Points, in no order, along strands that fork, close into loops and pass close to each other.
In the rows, 128 means zero.
Two points are linked if the straight distance between their rows is under 114. Some points are linked to none.
(1230): [ 94  79  96 122 124 169 158  71 165 146 130 105  95  47 121 172 105 148
 219  92 141 115 146 156 159 163  98 131 162 139 105 111 100 147  77  97]
(1757): [ 85 148 119 116 130 147 105 177 115 121 122 138 161 151 116  46 132 120
 100 213 186 122 165 123 133 107 133 168  84 144 141  83 200  96 139 110]
(585): [ 97  88 162  96 133  94 143 162 146 127  75 169 133 106  69 106 118 124
 157 163 162  96 109 107 204 153 104 160 152 109  94  76 174 113  98  72]
(1033): [135  96 152  93 153 104 153 139 133 122  85 143 148 132  70 119 113 123
  90 121 136 130  72 119 170 122 132 146 157 118 143 120 168  88 143 126]
(1293): [135 155 136 108 181 131 124  90  95 141 174 170 130 154 135 146 163 142
 152 162 139  94 126 120 117 163  56 142 111 170 106  39 134 100 139  96]
(1396): [119 100 157 116 148  96 135 161 135 143  57 138 139 119  79 130 116 133
 157 157 133 102  79 103 164 156 127 160 172 102 116  77 192 110 111  72]
(630): [ 90  61  90 107 128 172 162 114 178 120 120 150  86  46 105 132  99 130
 223  91 156  96 132 152 158 156  95 136 180 142  99 100 103 132  80  96]
(968): [149 105 123  92 209 150 117 121 146  95 100  80 179 139  94 114 111 170
 122 176 159 147  77 142 116 128  93 138 165 150 138  70 215 102 146  84]
(129): [ 79  65 121 116 123 145 150 155 164 116 109 168 109  63  89 122  90 127
 203 116 160 109 114 130 180 148  81 146 160 124  96 101 143 130  82  85]
(1217): [132 101 152 136 125 119 138 149 155 131  77 145 132 135  88 118 115  85
  99  79 124 154 106 120 148  87 166 142 152  81 160 151 139  83 168 156]
(1641): [ 79 172  87 100 127 148 116 166 122 114 169 154 189 116 143  96 142 135
 104 180 194 147 147 140 155 136 108 136  59 160 130 108 164 126 105 116]
(1115): [ 99 140 105 166  70 139 130 127 135 132 117 128 119 114 118 145 138 124
 141 114 120  84 131 124 147 162 123 121 133 101 126 149  99 148  49 129]
(78): [170 105 101 103 194 152 148 113 157 116 125  67 162  92 134 165  95 181
 179 103 127 144  96 151 106 151  89 114 160 163 156  84 146 153 142 125]
(301): [146 103 178 166 133 147 108 137 132 105 131 113 141 132 147 109 124  95
  98 143 173 185 124 189 125 101 144 140 161 100 161 175 106 110 186 130]
(1784): [ 76 130 110 147  81 137 141 108 130 129 120 136 125 100 135 164 140 131
 152 134 121  66 149 121 184 165  91 118 123 114 110 165  75 140  37 111]
(279): [161 101 179 119 127 135 121 127 154  96 171 133 156 143 183 116 148 129
  86 165 186 165 145 183 151 104 116 103 116 135 147 176  90 125 180 115]
(1366): [ 70 122  75 134  87 162 150 106 146 125 182 126 146  80 129 156 132 163
 143 151 155 107 152 144 171 157  59 121  96 146 119 158 101 156  56 123]
(1259): [ 90 108 130  89 140 134 146 168 141 123 121 161 170 104 114  94  87 128
  76 149 177 124  95 146 210 117 136 152  90 145 138 116 179 106  99  95]
(537): [155 118 184  79 113 128 142 140 129  84 141 152 152 148 140  84 118 100
  55 177 175 127 131 144 167 116 149 132 127 135 134 169 112 120 158 114]
(1467): [133 129  93 173 101 128 140 115 167 146 141  68 105 106 188 174 131 143
 140  81  89 160 144 120  84 119 145  87 113 140 149 165 100 141 163 132]
(132): [124 133  83  91 124 134 145 138 144 100 189 136 177 119 164 113 139 143
  57 162 171 139 123 152 161 149 105 107  78 159 138 174 121 133 113 116]
(1556): [124 144 125 164  75 103 122 161 125 125  90 134 104 140 122 115 132 111
 139 116 103 111 117 109 112 116 189 123 161  74 132 155 121 157  93 147]
(380): [137 141 135 111 166 133 137  89  94 140 197 168 149 142 149 138 167 166
 123 145 137 100 134 115 108 154  82 142 119 164 129  72 130 120 147 127]
(1804): [159 100 151 145 129 131 140 112 170 125 123 101 128 108 159 169 131 146
  98  61 138 193 110 153 142 107 116  90 135 121 174 159 102 109 180 141]
(1529): [109 128 123 158  65 127 112 175 129 124  91 162 133 137  75 121 113 114
 154 140 120 109 115 113 142 144 155 155 152  85 125 114 144 127  72 118]
(573): [118 133  61 120 128 159 117 149 143 104 198 129 183 122 154 114 132 141
  69 132 181 161 135 177 136 124 102 107  77 164 151 159 141 127 121 128]
(51): [139 147  92 188 116 143 124 123 150 151 154  93 111 123 174 143 137 135
 164  81  77 183 148 127  46 105 162 101 110 150 147 149 104 140 191 153]
(1193): [138  86 153  84 185 151 114 130 144  84  78  97 158 158  91  92 112 159
  93 188 168 150  87 120 139 117 124 142 162 136 141 112 202  92 163  94]
(1568): [102 150 151 149 156 141 103 124 109 127 119 148 126 148 105 101 147 140
 149 167 154 105 128  87 100 139  78 184 144 141 127  38 204  95 129 112]
(1609): [128 130 111 130 152 170  89 159 110 124  86  97 132 165  72 128 108 130
 177 118 102 149 106 130 106 109 110 169 135 122 146  60 204 104 132 130]
(717): [134 104 107 140 120 155 157 144 155 137  95  88 113 103 136 166  94 149
 144  31  79 188  93 135 112 117 134 102 105 156 182 142 148 129 151 138]
(957): [135 145 189 144  88  65 120 136 129 118  94 133  78 119 168 117 145  89
 130 122 120 102 133 117 114 104 195 109 143  82  92 203  90 170 130 159]
(274): [139 122  71 139 142 157 140 107 143 132 180  81 149 117 134 190 132 175
 148 103 115 125 122 148 108 149 104 126 145 153 148 103 134 134 119 128]
(98): [108 148 115 127 163 146 131 111  96 129 202 186 159 155 165 109 163 164
  79 153 162 119 133 131 121 128  90 147  94 166 138  91 153 123 136 134]
(976): [144 116 138 163  89 105 133 129 145 136 100 133 115 131 138 130 137 107
  86  70 116 131 128 130 150 110 145 101 134  95 154 198  77 107 114 183]
(894): [152  98 139 147 138 148 153 133 171 140 100  85 130 104 137 164  99 141
 136  35 112 201 100 160 122  97 121  84 136 142 180 153 128 107 178 143]
(431): [141 148 123 178 118 145  80 143  89  89 140 132 108 172 126  70 134  81
 130 104 153 156 146 164  72 115 153 140 123 108 152 115 112 120 156 200]
(327): [112 121 143  60 142 102 166 143 121 132 126 176 149 118 120 123 118 110
  72 174 158 121 112 128 208 129 108 105  68 163  99 133 121 124  94  87]
(251): [114 117  95 145 111 102 140 134 151 161  93 113  92 117 111 140 127 103
  97  54  76 109 121 104 170 101 124 134 139  97 125 159 114 106  95 179]
(273): [157 152 206  85 145  79  88 126  72  99 191 152 118 161 137  97 156  85
 123 157 129  94 209 160 106 121 107 100 115 139  88 159 111 159 170 167]
(1597): [141 108 134 169  80 123  93 163 119  97  70 144 113 155 100  83 108  86
 118 106 125 143 122 153 119 136 196 129 128  90 129 136  89 126 119 166]
(1667): [114 126 101 176  90 121 135  94 150 155 118  88 101  90 209 170 150 157
 128  92  96 137 152 118 106 117 145  80 124 137 123 222  66 138 141 139]
(730): [ 85 101  59 130 102 153 142 123 144 132 183 125 155  90 141 140 115 143
 106 133 162 130 122 164 167 152  76 114  95 162 141 162 112 159  64 131]
(1458): [175 134 163  56 161 124 132 113  95  99 168 134 135 175 127  98 137 111
  92 204 154 139 149 110 127 139  98 123 104 175  97 104 127 118 161  87]
(1730): [117 125 100 163  99 165 154 136 154 164  91  77  75  99 149 169  89 148
 152  47  49 170 108 121  91 114 163  92  98 154 148 158 119 146 140 126]
(1700): [ 77 156 101 160  82 145 104 148 123 130 159 155 133 126 102 111 165 119
 166 166 137 107 167 123 126 150 114 152 138 116 116  99 144 132  65 123]
(1344): [ 99 156 144 160 115 107 127  90  91 150 174 181 100 125 188 134 170 157
 160  99  94  87 128  95  61 127 173 136 145 119 119 102 113 147 153 164]
(154): [ 86 149 115 173  63 120 129 161 130 121 140 174 137 133 110 118 156 124
 139 165 135  86 145 130 152 159 124 119 116 115 121 139 114 142  37 118]
(1124): [137 108 165 102 135 149 118 151 140  90 100 111 160 172 104  65 118 128
  85 191 173 138 112 109 145 105 155 163 145 125 155 129 187  85 173 104]
(1016): [140 119 110 151 120 111 117 126 168 135 105 126 117 122 124 122 155  77
  60  81 129 124 149 154 180  95 120 114 104  93 157 195  68  75 116 189]
(652): [129 152 148 111 104  90 149  98 124 158  99 150 103 135 139 153 142 123
 113 121  90  69 121  86 146 130 127  94 132 135  91 184  67 152  64 126]
(846): [130 147 141 119 109  83 145 123 130 170  90 152  83 118 127 156 142 110
 104 107  79  74 100  73 153 128 156 124 143 109  94 156  96 132  87 135]
(1506): [135 148  71  92 155 127 140  99 112 137 213 156 166 120 172 155 150 164
  91 198 143 124 147 152 148 164  69 102  74 171 117 122 101 137 121 118]
(964): [114  87 123 128 190 145 104 159 148 112  94 116 151 122  86 111 101 147
 210 153 160 122 118 141 135 146  77 173 165 132 117  49 212 109 121  67]
(1662): [143  88  85 117 156 176 114 142 138 100 145 109 169 141 118 138  99 145
 125  93 147 181 101 176 117 131  97 121 111 138 170 122 149 118 138 128]
(298): [132 150 137 132 134 135 107 145 106 114 137 126 135 157  97 120 147 133
 143 175 128 115 125  90  98 138 122 163 158 123 124  70 180 117 133 120]
(560): [144 104 162 118 146 138 145 131 148 124  48 102 138 128 114 128 105 110
 127  93 118 197  82 138 111  87 146 132 164 124 187 144 170  99 212 124]
(848): [118 136 155 130 108  77 150 158 136 149  73 146  90 113 121 133 140  94
 110 111  93 108  90  80 145 104 189 131 146  85 101 151 125 127 136 136]
(661): [118 104 106 135 122 135 171  80 145 170 117  93  99  77 144 186 120 167
 135  81 102  94 122 118 169 147 105 123 147 138 111 136  98 135  68 122]
(899): [165  98 195 115 156 100 163 111 166 138  84 120 106 106 151 151 139 100
 104 111 122 157 109 109 139 100 156 117 148 112 134 161 105 106 201 125]
(1713): [133  84  99 107 141 162 144 136 143 126 133 118 148 111 125 147  92 141
 106  68 147 165  94 156 150 125  95 120 128 126 165 150 133 140 105 152]
(857): [110 154 104 157 137 185  85 154 101 124 117 111 119 164  94 148  99 135
 185 103  85 164 117 130  76 118 127 163 116 120 147  64 169 114 139 153]
(622): [126 141 150 121  95 126 137 162 115 107 120 158 152 149 106 118 126 116
 104 189 150 102 119 110 151 144 134 141 144 133 124 128 147 126 105 113]
(1318): [189 143 178  98 136  77 115 108  82 119 171 144 115 167 145 140 146 111
 133 151 109 118 177 117 104 130 120  92 138 145  87 143  67 180 148 129]
(1550): [126  74 163  89 182 117 143 132 145 112  51 111 160 140  79 112  92 131
 111 113 126 148  71 107 143 110 143 139 174 108 167 100 193  78 177 112]
(94): [133 121  93 175  71 140  94 148 110  97 106 142 115 154  98 100 116  99
 127 106 124 144 134 155 112 153 178 110 109  96 132 151  77 145  63 156]
(725): [134 149 161 181 119 103  82 142 132 117 117 115 100 114 150 106 159  87
 160 128 118 143 150 141  66 103 195 141 136 102 118 147 145 164 197 167]
(1492): [165 148 125 132 136  96 148  97 126 157 136 103  84 129 184 173 148 161
 147 131  71 120 132  95 100 125 143 101 141 132  97 157  83 160 145 100]
(540): [162 136 137  87 132  94 165  77  85 171 120 133 134 156 103 136 125 119
 131 135  89 101 161  82 130 146  96  72 127 152  92 163  38 175  85  85]
(170): [ 98  94 108 108 126 143 167  50 151 168 124 108  91  48 134 179 120 172
 184  96 147  79 127 131 174 165  84 138 151 140  95 130  94 141  65 115]
(1588): [112 115  78 172  80 133 107 141 118 127  86 149 117 138  99 109 116 105
 102  74 116 125 128 151 143 140 141 120 107  97 145 168  74 123  43 176]
(1808): [ 99 166  96 175 101 167  86 148  96 138 139 117 101 160 112 147 118 119
 183  90  79 153 117 150  80 134 150 156 106 103 149  75 132 125 124 154]
(1001): [115  87 132 106 125 143 128 147 151  94 128 150 175 159 114  66  97 112
  58 139 188 168 105 167 161 107 165 136 121 131 171 171 133  94 163 123]
(1373): [188 147 153  88 179 107 122 101  88 116 164 127 140 174 139 132 149 127
 123 179 121 116 145 114 119 152  96 115 131 164  95  88 107 130 153 110]
(106): [113 167 101 107 136 127 118 116  93 132 201 184 154 138 169 129 158 141
  91 188 155 113 155 133 127 143  76 119  71 175 123 108 117 125 127 134]
(1725): [103 128 109 168  89 137 112 182 133 134  82 137 116 131  76 150 109 124
 182 101  84 140 105 121 123 132 154 149 140  75 131 100 144 141  88 125]
(1181): [133 150 113 159  93 119 124 144 134 128 140 109 123 126 128 142 138 127
 147 117  97 124 125 107 103 135 157 137 149 105 125 133 128 146 115 132]
(633): [115  92 108  90 128 158 110 164 141 117 121 140 186 155  96  67  79 112
  83 128 182 155 109 173 160 101 142 146  80 136 161 141 159 114 126 125]
(967): [136 133 116 192  78 110 103 121 124 125 107 113  86 119 169 112 148 104
 144  92 100 145 160 144  80 122 183 103 125  94 111 191  75 164 115 170]
(1461): [114 124 105 122 136 165 100 161 124 106 155 134 174 148 116  73 126 136
  89 174 176 137 138 129 135 123 106 158 106 157 135  87 199 108 124 104]
(224): [139 134 113 128 133 110 187  90 145 168 125  96  91  96 162 183 130 179
 136 100  63 119 110  85 125 137 158 103 141 146 110 161  96 151 121  98]
(200): [128 106  68  98 158 183  91 148 135 100 160 118 175 138 120  98  89 151
 107 123 174 181 115 197 137 117 107 143  92 161 161 121 172 132 122 115]
(190): [107 162  72 175 127 161 144 118 140 168 160 106  94 125 153 151 121 149
 169  82  50 157 150 117  53 115 160 112 106 157 131 121 124 140 164 153]
(1429): [148 158 186 131 168 103 109 112  93 124 114 116  92 136 167 108 171 119
 148 145 111 102 126  81  58  96 155 155 147 121 114  73 181 138 229 146]
(800): [111 162 116 155 133 132 139  69 110 182 174 156  99 129 164 171 162 177
 165 112  83  92 143  84  82 143 138 149 136 132 127  88 122 134 139 145]
(855): [146 101 104 106 212 153 114 129 146 105 119  83 168 109 106 129  87 175
 168 145 138 140  77 169 130 123  71 143 169 159 150  59 194 121 125  95]
(1822): [ 72  76 136 105 130 119 140 175 167 101 106 166 115  85  88 121 111 137
 179 159 171 101 128 124 179 160  85 148 155 143  78  74 148 123 101  58]
(356): [135 110 140 150 100 125 117 157 121 119  60 153 118 163  72 105  94  84
 122  85 122 164 102 143 124 108 189 143 125  69 153 153 113 103 153 165]
(1117): [156 150 164 151  97  95 128 135 124 117 109 120 108 114 178 132 148 112
 144 131 106 128 118 114 102 106 188 110 157  96 107 174 123 165 164 134]
(239): [158 123 176  52 173  99 168 115  89 118 111 169 151 157  82 101 101 102
  75 187 150 124 131  92 159 143 113  94 112 158 110 118 119 134 115  69]
(1472): [177 140 124  96 165  97 156  80  82 159 145 136 139 143  93 145 120 120
 162 157 105  92 176  88 133 185  92  80 133 148  92 121  60 164  80  65]
(1724): [113 118 134 131 120 139 133 171 111 138  62 114 113 126  68 161  77 123
 175  80  78 151  80 131 126 114 156 145 134  98 147 103 168 138 116 129]
(115): [117 139  87  66 149 129 149 129 131 120 200 133 180 100 159 134 135 157
 102 171 172 140 123 152 159 152  85 107  59 183 124 135 119 146 115  97]
(648): [ 99 160  70 190  89 166  96 117 121 147 148 106  99 143 117 161 122 132
 191  81  72 140 134 137  88 141 150 143 114 103 123 102 121 142  80 143]
(1615): [ 96 110  97 138 134 167 111 173 122 111 141 130 156 127  99 128 100 135
 169 135 150 135 136 142 144 147  89 159 125 128 135  90 169 130  94 102]
(724): [ 80 126  81 141  84 158 157  77 139 136 149 132 131  98 136 173 134 146
 113 139 137  86 160 137 168 168  71 115 102 152 127 185  65 146  38 135]
(399): [ 96 154  70 115 135 158 112 137 130 130 203 145 183 118 150 106 151 140
  91 132 184 138 142 163 139 132  94 132  73 179 137 116 158 135 102 137]
(1149): [136 144 148 118 117 121 110 163 112  90 163 135 160 154 132  92 141 122
  98 186 152 115 144 117 134 134 143 141 122 123 114 117 153 116 129 127]
(1169): [151 136 174  98 120 136 124 136 136  92 174 144 144 139 163  84 144 114
  72 197 183 134 165 170 155 119 142 101 104 151 123 180  91 132 153 134]
(1422): [140 157 166 133 150 120 111 159 112 107  82 104  99 137 125  98 153 116
 144 162 103 124 119  78  60  97 164 161 158 102 122 100 185 128 195 139]
(151): [142  91 153 109 168 144 129 128 143  99  41  75 151 144  84 118 103 131
 132 128 116 174  78 119 114  91 145 135 168 121 170 124 180 105 192 110]
(324): [135  97  84 113 112 159 143 128 140 111 174 127 153 104 128 136 105 154
  87  91 152 138 105 157 164 139  85 105 102 132 152 159 131 141  93 136]
(905): [121  87 131 126 116 148 121 151 126 150  80 135 107 129  68 152  60 125
 158  55  95 137  70 149 161 117 112 155 120  94 150  91 150 120  94 147]
(1638): [ 75 129 115  53 130 130 130 167 136 121 106 141 182 108 126  70 102 131
  90 177 206 145 107 146 180 100 147 156  71 141 162 116 189 120 122  76]
(1136): [172 141 191  75 148  99 118 106  67 111 191 153 121 164 116  98 138  87
 111 179 128 108 199 122 102 122 110  87 117 149  90 139  96 174 150 131]
(862): [158 113  86 108 191 132 153  98 142 125 171  79 164 112 154 175 142 200
 162 118 126 118 109 155 113 155  86 125 141 154 147  92 138 137 132 127]
(247): [121  95 159 114 174 118 123 151 135 116  68 118 137 107  81 128 114 141
 186 157 154 110  75 128 141 154  83 159 175 129 106  69 195 122 116  71]
(1680): [ 78 171  96 177  96 156 109 104 125 158 179 160 124 129 121 129 174 135
 169 124 112  93 168 120 105 150 121 149 150 122 131  85 127 117  88 144]
(1489): [169 112 131 102 134  94 159  63 120 160 117 116 106 132 173 188 128 156
 101 104  89 111 144 100 134 135  99  75 120 155 102 194  40 150 113 108]
(57): [128  97 104 143 113 140 138 151 130 132  87 126 110 124  92 140  81 125
 121  36  92 141  86 151 153 124 133 124 123  87 159 126 123 102 103 171]
(1790): [138 141 142  80 120  96 156  74  94 176 108 144 107 133 114 161 130 119
 104 130  97  67 165  85 147 146  86  86 117 156  92 181  44 154  56 117]
(2): [ 83 158 124  79 127 136 114 161 130 129  95 125 159 144 126  53 112 122
 111 243 197 141 169 110 156 100 133 179  65 142 129  83 223 104 124  74]
(509): [142 145 138 100 204 122 119  92 102 135 157 134 126 135 112 160 153 151
 191 166 138  89 121 124 131 173  55 131 128 152  89  45 141 111 126  67]
(1577): [151 126 136 154 141 140 150 164 157 127  96  85 121 115 143 150 115 128
 158 102  89 183  98 105  87 106 161 106 152 147 154 141 154 132 191 113]
(1194): [139 114 122 123 121 157 123 164 121 111 109 114 157 158  92 122  99 135
 128 131 131 155  97 129 130 119 132 144 152 115 145 120 176 115 134 116]
(1441): [142 135 166 149 132  79 124 122 161 163  85 137  95 104 142 121 157  72
  85  98 122 116 150 117 165  76 156 112 128 101 117 196  93 104 153 162]
(1157): [113 162 109 172  90 133  99 165  91  97 157 171 132 142 116  58 165  99
 118 164 157 105 170 144  96 155 159 130 110 114 122 104 115 136  84 192]
(1759): [107 159  83 150 143 128 152  88 133 181 171 108 105 116 154 171 152 177
 178 105  65 122 127 106  87 142 158 129 152 154 126  83 140 137 148 132]
(797): [142 106 144 123 119 112 130 136 166 116 112 148 144 138 113 105 123  91
  65 108 148 140 111 141 163 109 155 136 149  98 165 171 117  84 158 153]
(747): [171  99 167 119 129 115 145 108 153 116 140 107 150 129 169 137 145 124
  80 121 159 178 127 156 141 122 113 104 148 133 155 168  99 112 182 134]
(827): [104 113  96 140 114 114 145 107 152 170 102 102 105  89 136 172 127 140
 103  47  82  81 118  98 164 131 112 128 135 121 125 148 102 121  63 159]
(1349): [143 146 154 186 100 106  73 145  91  99 128 126  88 147 134  84 156  82
 153 107 132 145 162 168  66 115 184 132 127  88 132 132 119 141 176 202]
(478): [ 91 163 151 183 110 150 136  69  93 159 160 184 126 142 137 137 156 160
 163  91 138 111 130 111  90 151 126 160 156 124 153  65 138 144 130 126]
(1747): [144 128 115 161 118 146 120 149 122 106 132  98 135 145 116 134 128 133
 150 109 108 173 118 125  93 125 147 133 154 111 147 118 146 126 140 138]
(1530): [ 72 127  78 144  93 166 129 106 150 132 171 130 124  87 113 162 142 148
 189 126 128 120 172 156 157 170  83 139 133 141 116 140 119 146  69 126]
(1583): [177 159 126 109 139  92 131  90 108 143 173 125  92 151 179 170 162 151
 144 147  74 108 147  99  90 124 132 111 140 140 100 121  77 156 169 123]
(440): [ 67 162  72 162  82 156 111  92 146 148 172 147 107 110 119 162 158 132
 197 120 111  95 199 139 132 167 115 151 135 122 114 117 113 132  70 136]
(1828): [147 128 199  62 132 113 141 133 114 106 124 168 148 155 111 104 114 102
  74 193 159 111 117 110 170 139 134 123 115 151 107 136 114 116 125  92]
(1345): [137 139 124 158 110 155  81 141 113 100 151 128 144 161 128  74 137 102
 109 139 158 142 153 144  89 125 147 138 143 106 140 108 149 114 150 160]
(1060): [201 134 153  97 159  61 130  85  89 140 163 117 102 147 163 149 140 119
 139 145  96 124 177 107  89 130 119 107 127 147  92 132  73 169 190 130]
(806): [107 101 117 114 136 160 100 169 122 120  66 111 151 156  60 124  66 132
 147 135 132 162  96 137 128 114 119 162 154 113 139  83 207 120 121 111]
(95): [188 140 160  65 192 109 144 108  65 105 153 135 162 162  80  93 107 107
 102 202 166 130 141  95 133 147  99  95 107 162  98  99 120 133 136  64]
(898): [133 134 101 131 147 113 187  82 157 183 129  75  90  79 155 182 113 174
 178 113  67 116  91 118 117 161 158 113 131 151 103 122 118 144 117  92]
(826): [101 120 158 130  95 106 128 179 125 122  91 167 147 134  80 110 113 113
 119 163 142 101 111 109 164 141 140 150 137  99 108 114 159 116  78 111]
(545): [126 106 119 129 132 141 161 139 151 144  99 107 122  95  98 160  92 149
 160  81 123 128  89 132 146 144 111 127 165 112 138 100 150 142  82 118]
(24): [126  90 152  86 153 108 152 139 143 120 105 151 162 118  85 114 102 120
  80 148 163 105  85 120 201 133 114 147 122 128 127 109 169  99 115 103]
(1694): [124 124 107 141 108 126 140 120 156 138  96 113 120 108 114 143 115 117
 103  50  99 143 107 112 152 121 147 106 138  95 141 157 107 114 117 157]
(1689): [136  94 174  92 155 127 130 141 138 106  88 138 145 150  96  98 108 118
  70 156 156 144 100 112 158 106 167 156 149 104 151 131 153  76 182 117]
(20): [140 167 173 110 130 131 124 126  57 120 185 193 124 155 157  88 150 120
  92 192 164  91 171 113 102 135 106 136  87 150 113  91 128 131 141 150]
(1420): [128 137  61 135 109 162 132 103 129 136 179  83 127 145 150 180 118 169
 157  67  97 155 146 149  92 137 117 119 121 141 164 126 118 136 129 153]
(1789): [110 143 104 168  85 160 128 131 135 142 110  90  93 122 125 154  99 134
 163  53  74 172 101 126  92 124 170 108 101 125 140 143 100 139 107 154]
(1140): [156 166 208  97 137  93 105 132  62 103 145 132  89 157 126  99 155  96
 121 175 118  81 165 104  92 117 130 135 134 112  89 112 127 159 166 159]
(1076): [136 154 145 144 140 136  88 162 108 115  97 109 128 165  97  94 138 129
 140 170 122 128 128  87  80 104 131 177 171 109 134  76 194 101 158 143]
(734): [129 145  81 164 141 140 161 113 143 176 170 106  91 104 169 159 156 173
 166 109  61 143 141  90  56 121 171 118 117 161 113 101 145 131 188 129]
(1391): [120 130 104 187  78 127 119 145 139 140  83 108  83 117 134 130  98 118
 147  80  83 163 127 128  88 119 195 113 118  98 133 180  86 146 114 150]
(288): [107 142 110 141  99 113 156  62 134 178 119 108  98 108 163 201 137 165
 142 121  77  67 146 102 138 148 143 128 141 134  89 183  83 147  64 109]
(904): [132 104  93 126 195 160 120 124 145 128 132  84 154  97 109 148 100 166
 202 108 128 130  94 169 108 137  83 147 168 159 136  57 167 137 124 117]
(1126): [169 161 202 100 106  85 102 143  91  91 140 148 102 147 142 114 151 103
 138 169 113  88 157 119  98 124 156 114 147 105  87 163 113 169 136 148]
(1296): [122 151  89 121 148 156 110 133 111 100 186 146 175 153 149  93 142 130
  86 147 172 129 134 142 121 117 106 139 116 155 145 103 163 119 145 147]
(868): [113 158  49 172 108 168 120  92 134 173 175  83 104 129 152 173 128 164
 178  57  72 154 151 138  70 142 140 107 103 126 150 117 114 136 133 168]
(1545): [125 109  96 148 109 124 136 129 155 120 122 161 143 110 118  98 131 101
  55  84 151 119 131 153 178 130 117 107  92 106 155 187  74  91  82 177]
(1578): [143 100 184 145 136 123 142 120 158 127  75 117 135 108 137 142 124  94
 117 120 124 187  90 126 115 105 167 130 158 113 171 156 137 114 207 122]
(1524): [161 163 207 109 164  83 105 116  69 107 127 117  85 145 158 117 170 119
 135 146 110 103 154  95  69 101 134 156 142 108  78 106 150 148 215 152]
(756): [124  89 199 148 141 130 120 129 156 122 114 153 138 130 119  94 123  85
  71 131 172 152 119 170 157  86 147 149 143 102 167 183  88  87 179 139]
(1380): [ 60 184 103  97 140 140 113 167 108 132 150 157 172 125 143  65 137 134
 113 193 207 136 155 127 141 106 122 155  45 161 147  73 186 109 129 110]
(1022): [107  92  91  70 156 161 105 160 139 119 131 119 184 131 114  77  75 148
 107 129 185 177 101 174 158 101 115 142  66 165 170 126 188 131 117  97]
(416): [141 134 156 157 109  83 140 140 152 147  79 141  95 100 147 127 134  84
 104  83 102 124 118  94 134  80 179 109 140  96 111 178 118 122 151 157]
(183): [117  94  93 147  90 130 133 135 128 126 113 156 137 132  96 108 110  99
  75  89 127 113 111 140 166 142 120 112 114 103 137 156 103 106  62 174]
(1668): [179 153 126 102 167  89 140  86  94 146 173 127 121 158 113 146 136 126
 154 172 113 102 153 104 116 170  94 116 134 147  88  86  86 137 124  83]
(1064): [154 157 180 117 100  75  95 125 109 124 137 135  77 143 170 128 144 108
 142 151 107  82 151 123 102 114 165  94 133 104  76 183  83 190 119 151]
(817): [127 176 140 167 119  92 117 119 119 142 172 146  92 127 186 136 157 131
 144 105  89  95 160 111  72 113 171 128 128 117 105 134 106 153 165 189]
(676): [149 150 120  92 186 104 144  84  94 151 169 122 122 139 106 159 129 152
 197 155 122  96 123 124 138 199  79 125 109 143  88  66 100 122 124  55]
(313): [171 126 177 134 129  87 136  89 158 156 110 140 105 104 166 171 157  88
  78  91 124 128 142 115 175  86 113  95 125 108 124 199  62  96 158 159]
(1672): [136 141 180 177 114  97 119 152 131 128  99 109  82  90 173 118 147  82
 151 146  97 134 130 123  83  93 217 109 128  92  92 177 141 176 190 133]
(448): [ 91 124 113 145 177 147 108 147 129 134 121 127 128 130  99 126 145 142
 195 136 146 114 132 127 113 143  74 172 152 136 121  38 196 100 117  97]
(755): [149 120 172 152 127 137 100 128 135 110 131  94 140 130 155 106 147  99
 123 160 158 171 148 148 106  99 140 141 148 116 151 145 128 127 203 146]
(1649): [169 122 182 120 155  87 149 101 177 154  99 117 105 115 163 163 149  93
  72  98 122 150 128 134 178  84 117 120 134 124 142 171  89  85 186 135]
(1363): [157 161 129 147 106 124 102 140 117  99 167 141 130 155 144  96 158 118
 104 168 130 111 154 129 106 132 132 131 153 120 119 116 135 133 133 169]
(1061): [161 143 159 141 117 123 110 127 118  98 165 113 142 149 161 128 161 113
 117 154 137 141 145 137  95 111 127 143 167 117 122 128 115 132 192 153]
(663): [133 123 108 133 112 112 149  75 136 163 123  91 104 114 196 193 135 178
  95  85 101 104 149 106 123 135 131 103 125 144 112 207  47 133 112 140]
(779): [128 161 129 185  85 104 103 119 130 115 152 114  84 121 194 123 168 121
 144 119 100 122 164 132  71 126 185 102 132 109  84 172  89 161 137 171]
(1234): [ 83 142 150  63 130 129 145 175 138 123  85 140 168 137 117  72 101 133
  99 219 207 135 140 118 186 110 149 166  68 131 136 111 188 112 110  57]
(544): [144 134 167 130  96 106 131 121 138 123 118 162 107 138 145 114 161  91
  60 134 139  90 143 142 166 116 133  92 126 108 123 208  56 124  99 168]

A tip is a point with one link. Name the tips that can be reached along the links from each point below, in the order of the rows.
(806): (1556), (648)
(1638): (1489)
(1136): (273), (898)
(324): (1001)

A piece is two or more points that can be reached from each other along the links. Count, over all rows, the pieces, the separate loops (a circle has one, a figure eight two, a Y none), the forks (points with three links) and the tips (points with one).
pieces: 5
loops: 7
forks: 10
tips: 6

A fork is a point with three links, a tip a point with one. Leave the first point through the second and follow the links. Name the first fork or tip that comes.
(1545) / (183): (1363)
(1420) / (274): (1033)
(356) / (1597): (1694)
(1001) / (633): (1366)
(1649) / (313): (1668)
(1366) / (730): (1001)
(1556) / (1181): (648)
(648) / (1808): (1556)
